Each row is a point on a landscape with many valleys, with its height.
A ball rolls from a point to whichever of its 2 nearest points has the largest drop for the distance, and stops where none of them is lower. Distance is the straight distance between rows; heights are no part of it.
J_316 h=2.76: [  3  12  -8   8  22  27  29  -8   2  -9   1  -4 -11  16 -13  26   2 -19
  17 -32   7  21 -19]
J_229 h=5.61: [  4   8  26 -17 -10 -25  15  -3 -15   0  17  -4  -1  17  34  18  24 -12
  30 -12  -6  -6 -36]
J_189 h=6.11: [-21 -29  -9   8  18  -5  -4  14   2  20  23   2   7 -47 -42  -1   8  -9
 -17 -24 -18  14 -14]
J_217 h=6.08: [ -6  -8 -10   9 -17 -28 -33 -18 -14  -7  32  27  16 -25  24 -31  20  33
  35  19  -5  -2 -30]
J_348 h=3.08: [ 29 -20  19   0  -4 -23 -32  21  11  25  -4   6  -4  18  19  -5  -7 -15
 -10 -15  16 -16  23]
J_271 h=2.59: [  4  -1   1   1  22  13 -12  18  12   0 -13   2 -37  33   3  -6   8 -31
 -26 -34  48   9  22]
J_518 h=2.54: [ 19  -7  -1 -32  16  17  26   3 -19  14   4  -8 -40   5 -22  15  10 -46
 -20  23   1 -10  30]
J_580 h=2.65: [ -6  -6 -21  10  19  20  19  -9   1  11  16  -8  -9 -14 -13  40   4 -30
  13 -36  -8  16 -31]
J_912 h=3.77: [  9  31  -3  10  -7  -1   6 -12   2 -21 -18   4 -17  22  48   0 -20   4
  15 -26   8  -2 -11]
J_560 h=2.56: [-14   7 -24  10  22   4 -17 -15 -15 -26  24  29 -18  -2  -2 -53  26  13
  17  12  40   0 -19]
J_125 h=4.63: [ 27 -21  62  -9  -9 -22   4   0  -9  18   8  -4  11  29  -7   1  20   1
  12  22   0  -5  15]
J_432 h=3.35: [ -1  37 -31 -25 -23   3  -8   4  -4  -1 -23  -2  -1 -10  28  -8  -3  24
 -10  63  -9 -23   5]
J_955 h=2.57: [  1   6   8  -8 -15   2  -3   2   0   3 -19  -8 -33  55  26 -18  24 -15
 -31 -10  40  -1  17]
J_13 h=2.04: [  9  -7   2 -12  11   1 -16  12  -4   6  -7 -10 -47  35  20 -14  17 -39
 -22 -14  43 -14  22]
J_757 h=3.04: [  6  -2   0  15  25   1 -20  16  13  -8 -11  15  -5  20   5 -19   9 -14
  -8 -42  35  10   5]
J_23 h=4.85: [-12   6  21  36 -18 -23 -17 -22  16 -23   0  20  28  13  10 -37 -29  44
  19   7  18  -1  -1]
J_287 h=1.86: [-10 -23 -11  -3  11   1  -2  -6  -3  13  34  -6 -19 -18   4  35  16 -31
  23 -43 -17   6 -40]
J_319 h=5.62: [-16  22 -46   3  -8  33  14  28  -5 -10 -33 -23   5 -25 -15  20 -61  -8
   1  15  -5  -7   7]
J_816 h=5.77: [-10 -35  -7 -17   4 -28 -34  18 -15  32  39   4   1 -53  -4  -7  18  -2
 -13   4 -29  -9 -18]
J_18 h=1.84: [ -9  -3 -20 -31  16 -23 -16  16 -27  25  44  -2  -6 -31  12   1  30 -23
   6  21 -18 -18 -23]
J_31 h=3.31: [  6  -4  -7  13   7 -10 -23   9   7 -10   2  10   4   1  17  -6   5  -2
  10 -37   8   8 -10]
J_681 h=3.13: [ -1  15 -19 -21  15  -3 -12  17 -11  16   7   3 -10  -6  14  -7  22 -13
 -12  23   6 -13  -3]
J_227 h=6.02: [ -4  31 -37 -11  -9  21  -2  27  10  -8 -48 -15  -2 -16   7  16 -44  -4
 -19  18   7  -8  20]
J_248 h=4.91: [ 10  10  14 -10 -20  -3  19   4  14  19   4  -6  26 -11  -8  36  -8   9
   2  26 -29   4   3]
J_308 h=6.53: [-10  21 -17  -4 -10  31  15   2  14 -28 -47 -19   1  27 -16  -7 -26  27
 -35  29  16  10  40]
J_138 h=5.92: [  8  12  17  24 -20  -9  14 -25  -6 -15   0   1   6  20  31   7 -12  22
  35 -28  -8   8 -21]
J_177 h=6.35: [-22 -23  21  27 -21  -5  -9 -11  17  -2 -19  -5  60 -33 -45  -2 -17  37
  -1   3 -35   3  19]
J_488 h=1.58: [ -5  30  -7 -25   5   8  22  -8 -19 -15   3  -3 -27  19  29   1  24  -6
  13   1  -1  -4 -20]
J_457 h=1.65: [ 13   5   5 -26   2   6  12   8  -4  19  -4  -6 -32  21   3  11   8 -23
 -22  25   6 -18  33]
J_730 h=5.12: [-11  -3 -33  12  -9  17   3  21   8  -3 -28 -16  22 -33 -24  20 -50  -6
  -6  -6 -10   1   5]
J_169 h=2.81: [-17  11 -20   8  23  20  -6 -11 -13 -29   4  15 -20  22  -6 -47  32   6
  -7   1  40  12  -1]
J_111 h=2.17: [  3  23   3 -12   3   7  17  -1  -5  -5  -1   1  -1  15   7   5  18  11
   4  13  -7   4  -3]
J_198 h=2.49: [  5  -9  13  18   5   8  12   6  26   8  -4   2  24   0 -35  21 -13  -6
 -12 -20   0  17  14]
J_461 h=3.14: [  5  29 -17  -4 -22  -5 -15  -3  -1 -12 -21  10  -2  -2  35 -20 -15  26
   4  34   9 -16   0]
J_190 h=1.33: [-11  32 -37 -22  12  21  14  -5  -8 -24  -9  -6 -44  20  26   2   9 -12
  -8  -6  12   5  -7]
J_379 h=6.74: [-19  20 -17  -1  32  24  16  -3 -11 -16   2  -2  17 -11 -41 -24  17  15
 -16  33   0  11   7]
J_25 h=3.58: [ -5  13  -5  11  25  32  14   4  17 -22 -26  -2  -6  25 -27  -6   0  -3
 -22 -20  29  20  24]
J_694 h=1.12: [ -8 -17 -10 -24  12 -16  -4   7 -15  19  43  -8 -12 -27   6  25  20 -29
  16 -10 -20  -9 -30]
J_569 h=6.56: [-17  10 -13  -4  37  11  22   8 -22   2  26   0  23 -28 -50 -15  31   5
 -11  29 -15  16  -8]
J_907 h=2.33: [-10  14  -6   1  -1  -2  -4 -24 -24 -24  17  29 -24  20  27 -45  19  22
  20   6  37  -4 -26]
J_68 h=3.98: [ -1  25 -25  17   2   2 -14  -9   6 -27 -10  11 -30   7  42 -18 -32   0
  17 -28  31  -3 -16]
J_237 h=5.91: [-16 -40   7   3   8 -18 -34  19  -4  18  31   9  12 -37 -19 -12  20   6
 -14 -18 -19   2 -10]
J_637 h=2.37: [  4  13  15 -14 -24 -18  -4   1  -9   2 -19   7 -25  40  59 -16  23 -11
 -10  -8  30 -26  -9]
J_89 h=4.02: [ 35 -25  36   7   5  -3  -4  11  19  10  -4   7 -13  35  -9   9 -12 -29
  -5 -38  28   7  27]
J_52 h=4.54: [  3  33   5  -1 -12   4  16 -19  -5 -18  -2   1   8  12  20  -9 -14  40
  18  38 -12  -3  -7]
J_568 h=3.56: [ -6 -12   1  30   2  -7 -11 -18   7 -18  10   3  17  -7  -2  -4   0  17
  24 -32  -9  12  -9]
J_599 h=6.79: [-21  11 -15  -1  24  29   8   5  -3  -7 -16  -4  12   4 -51 -37  25  13
 -48  33  16  11  31]
J_496 h=3.52: [ 41 -28  35   9  -5 -10 -20  18  19  24 -21   8  -4  31  -4  -5 -13 -12
 -16 -19  20  -8  48]
J_752 h=3.44: [ 22 -15  -1 -15  25  16  23  13 -14  21  -1   1 -28 -11 -47   4  -5 -49
 -27   9   3   8  35]
J_144 h=6.19: [ -9 -15  10  21 -35 -14 -27  -3  17 -10 -19  -2  53 -29  -6  -7 -24  46
   7  17 -30  -3  15]
J_655 h=5.49: [ 25 -35  19   6 -20  -6 -10  11  32  25  -9   3  10 -16 -22  25 -42  -9
 -27 -16 -15  -1  26]
J_755 h=6.65: [-17  11 -27   2   6  30  11  -4   8 -25 -33 -15   2  26 -35 -31  -1  22
 -46  30  25  14  38]
J_986 h=3.95: [-35 -33  -7  38   3   0 -35 -20  11 -15  -1   0  10 -37 -10 -12 -28  23
  15 -35 -13  -7 -15]
J_758 h=3.49: [  1  11  -8  13  19  32  27   3  20  -6 -19  -4   8   3 -37  17 -15 -15
 -12 -15  12  18   8]
J_815 h=5.66: [-18 -17 -21   8  -6   1  -9   1   1   5   2 -10  16 -54 -13  13 -10  12
   2  -6 -34   2 -16]
J_200 h=5.36: [ -7  -1 -10   6 -20   2   9  -4   3   9  -5 -18  31 -37 -14  31 -13  15
  10  17 -38   3 -11]
J_935 h=4.33: [  8   8  13 -23  -4   5  34  -5  -4  23  29  -5  10 -10 -22  41  11 -11
   8  32 -30   1  -7]
J_283 h=2.94: [ -4  15  -1  -3  -6  14   4  -9  -8 -21 -19   5 -23  50  23 -28  24   8
 -17 -11  34  13   3]
J_452 h=5.15: [ 16 -11  16 -33   2 -32  15   3 -15   9  20 -11 -26  10  31  16  19 -34
  22  19  -6 -34  -9]
J_691 h=4.61: [-31 -18 -28  29   3  16   5   4   8  -7 -25 -15  21 -34 -50   8 -46  -6
  -3 -26 -13   9   4]
J_454 h=2.93: [ 15  17  -2  10 -25 -16 -22   3  15  -6 -30   9  17   6  35 -10 -20  26
   1   6   4  -5   9]
J_944 h=3.55: [ 10 -18  19  -6   1  16  38  -9  -2  29  31  -4   7 -18 -44  36  -3 -29
  -2  24 -33  16  -3]
J_640 h=5.57: [ 13 -57  12 -24  -3 -34 -37  11 -16  19  28   1 -16 -33   5   6  13 -20
   3 -12 -27 -23  -5]
J_465 h=4.92: [ 17  -7  46 -30  -5 -26  16  -2 -13  13  10  -9 -10  26  14  11  22 -13
  17  23  -3 -20  -1]
J_272 h=5.97: [-15  -7   2  22 -16 -17 -21 -23   0 -15  20   7  25 -27  13 -12  -4  40
  31  14 -21   2 -16]
J_487 h=6.33: [-26  -9 -19   4  32  -3   8   9 -17   7  30  -2  17 -46 -48 -15  25  -6
  -5  -6 -19  18 -17]
J_602 h=5.78: [  2   0   5   6 -18 -18  -1 -14  -2  -1   7  -1   1   1  39  20   5   3
  33 -29 -19   3 -26]
J_381 h=2.05: [  3  18   5  -6 -10 -10  -7 -11 -22 -18  -7  18 -19  28  48 -29  24   0
  12 -13  28  -7 -24]
J_113 h=1.16: [  1 -22  28  22  10  23  35 -11  25  14   7   2  32   6 -60  25  -6 -17
 -10 -11  -9  28   9]
J_715 h=5.86: [ 10 -23   7   1 -17 -17 -30  24  25  24  -9   0  23 -29  -5  15 -24  12
 -25  -7 -16  -5  15]
J_422 h=3.99: [ 35 -50  44  10  -1 -23 -28  16   5  19   3   5  11  17 -20 -13   4  -6
  -5 -21  12  -1  34]
J_544 h=5.85: [-20 -17   1  14 -10  -2 -16 -14  -1  -2  12  -6  29 -50  -6   3   4  38
  18   8 -42   1 -16]
J_567 h=5.37: [ 19 -39  10 -33  10 -39  -9   5 -24  15  28 -12 -17 -15   9   8  23 -37
  20   6 -13 -25  -6]
J_785 h=2.66: [ 12   2  -2 -13   7 -14 -19  18   1  20   0   2 -18   8  21  -2   4 -24
 -10  -5  16 -18  12]
J_292 h=3.63: [  1  37 -24 -25 -18   1   7  12  -2   1 -19 -17  19 -23  16  17 -18  19
  -2  61 -31 -19   3]
J_787 h=1.98: [  0  26 -15  -1  24  28  22  -7  -6 -26  -6  -2 -32  25   8   1   7 -10
   6 -26  18  15  -8]
J_822 h=3.43: [ 20  29  22  10 -23   3  25 -12  11 -13 -34   3  -3  37  32  18 -20  11
   9 -31   5   2   0]
J_794 h=5.40: [  0   9   6 -31  10 -12  25  -1 -11   2  22  -9 -23  13  26  27  25 -34
  26  -6  -2 -15 -35]
J_965 h=2.50: [ 15 -24  34   6   4  21  37 -11  12  18  25   0  14  12 -41  33  -3 -29
   6   3 -14  22   0]
J_322 h=4.23: [ 19 -15  -2  -7  30  14   4  17   1  16   0   4 -37   1 -22   6  -9 -52
 -24 -23  25   1  27]
J_728 h=4.34: [  0  36  -9 -12  -8   2  27 -21 -13 -10  12 -10   9  -4  15  11  -4  30
  31  43 -35   0 -20]
J_63 h=4.72: [-18  24  17  23 -14  -7   8 -25   6 -21  10   6  23  13  10 -27 -29  49
  22  27   7  -1 -14]
J_343 h=6.13: [  5  14 -15  -8 -19 -26 -23  -8 -13   0  10  17   9 -14  41 -19  16  18
  23  26 -10 -13 -21]
J_617 h=2.88: [ 15  12  21   7  -5   5  20   2  15   1 -11   4   5  26   4  22  -3   0
   7 -21   4  10   2]
J_347 h=3.79: [-31 -30  -5  42  24   1 -19 -29   6 -21  14   2   9 -20 -21 -14  -4   7
  22 -51  -8   9 -17]
J_550 h=6.31: [ -9  26 -25 -13   0  30  10  21   9  -7 -40 -18   0  -2 -17   8 -18   5
 -39  29  10   1  28]
J_512 h=2.46: [  9   5  27 -18   8   7  12   8  -4  14   6  -2  -5  22 -12   6  22  -1
 -10  27   5  -3  18]
J_430 h=4.32: [ 17 -24  52   8   2 -18 -19  10   1  16   8   4  22  29 -11 -22  23   7
   2   3  18   2  19]
J_386 h=6.07: [ -7  18  17  37 -25 -12   3 -28   6 -17   3   3   8  15  43  -3 -43  35
  30 -19   9  -2 -23]
J_832 h=2.39: [ -9  13 -44 -16  15  -9 -17  15 -22   9  24   6   7 -44   7 -10  19  -3
  -2  28 -17  -6 -24]
J_765 h=4.98: [ 27 -30  25   7 -28  -1   4  -5  30  26   2   2   5   3  -3  43 -32 -22
  -4 -17 -22   3  10]
J_877 h=2.82: [-11  19 -37 -21  23  10  -9  14 -25  12  17   3  -6 -27  -5 -24  36  -4
 -20  40   5  -6 -10]
J_731 h=6.06: [  9  -9   9  10 -37 -22 -30  13  27   8 -25   0  38 -18  16  12 -20  33
  -6   5 -23  -5  12]
J_17 h=4.19: [-42 -30  -9  41   0  10 -18 -15   9 -13 -24 -11  20 -28 -42   0 -44  11
   5 -40 -14  -4   2]
J_974 h=4.00: [  3  37  -7 -34 -13   1  29   1  -2   8   1 -11  10  -8  12  28   5  18
   7  52 -37 -16  -5]
J_820 h=4.50: [ 27 -32  41   1 -14 -13  -2   1  18  16   5   5   1  16  -6  25 -10 -17
   7 -26   0   6  12]
J_158 h=2.67: [ 14  19  12   2 -25 -16 -12   5   4   2 -28  16  -4  27  50 -12   4   9
  -3  -8  13 -10   2]
J_644 h=3.07: [-15   5  -7  -2   1  16  15 -29 -19 -34   3  10 -27  47  10 -45  25  24
  -8   0  36  16  -4]
J_61 h=3.12: [-17  14 -31   7  25  30   3  -8   1 -32 -16  -1 -24  23 -11 -29   8   3
 -27  -4  36  17  18]

For each start below, name the point where the ball stops.
J_728: J_381
J_217: J_113
J_599: J_13
J_138: J_785
J_189: J_785
J_691: J_13
J_731: J_785

Call two points neighbours if one is among the 2 nearest of the other. Go from one point of each pair to the other, from neighbour to neighbour, staying as low as possible. Name the highest point that can't be avoided.
J_113 and J_13: J_25
J_785 and J_113: J_68
J_785 and J_694: J_681
J_694 and J_457: J_316
J_381 and J_13: J_644
J_457 and J_190: J_512
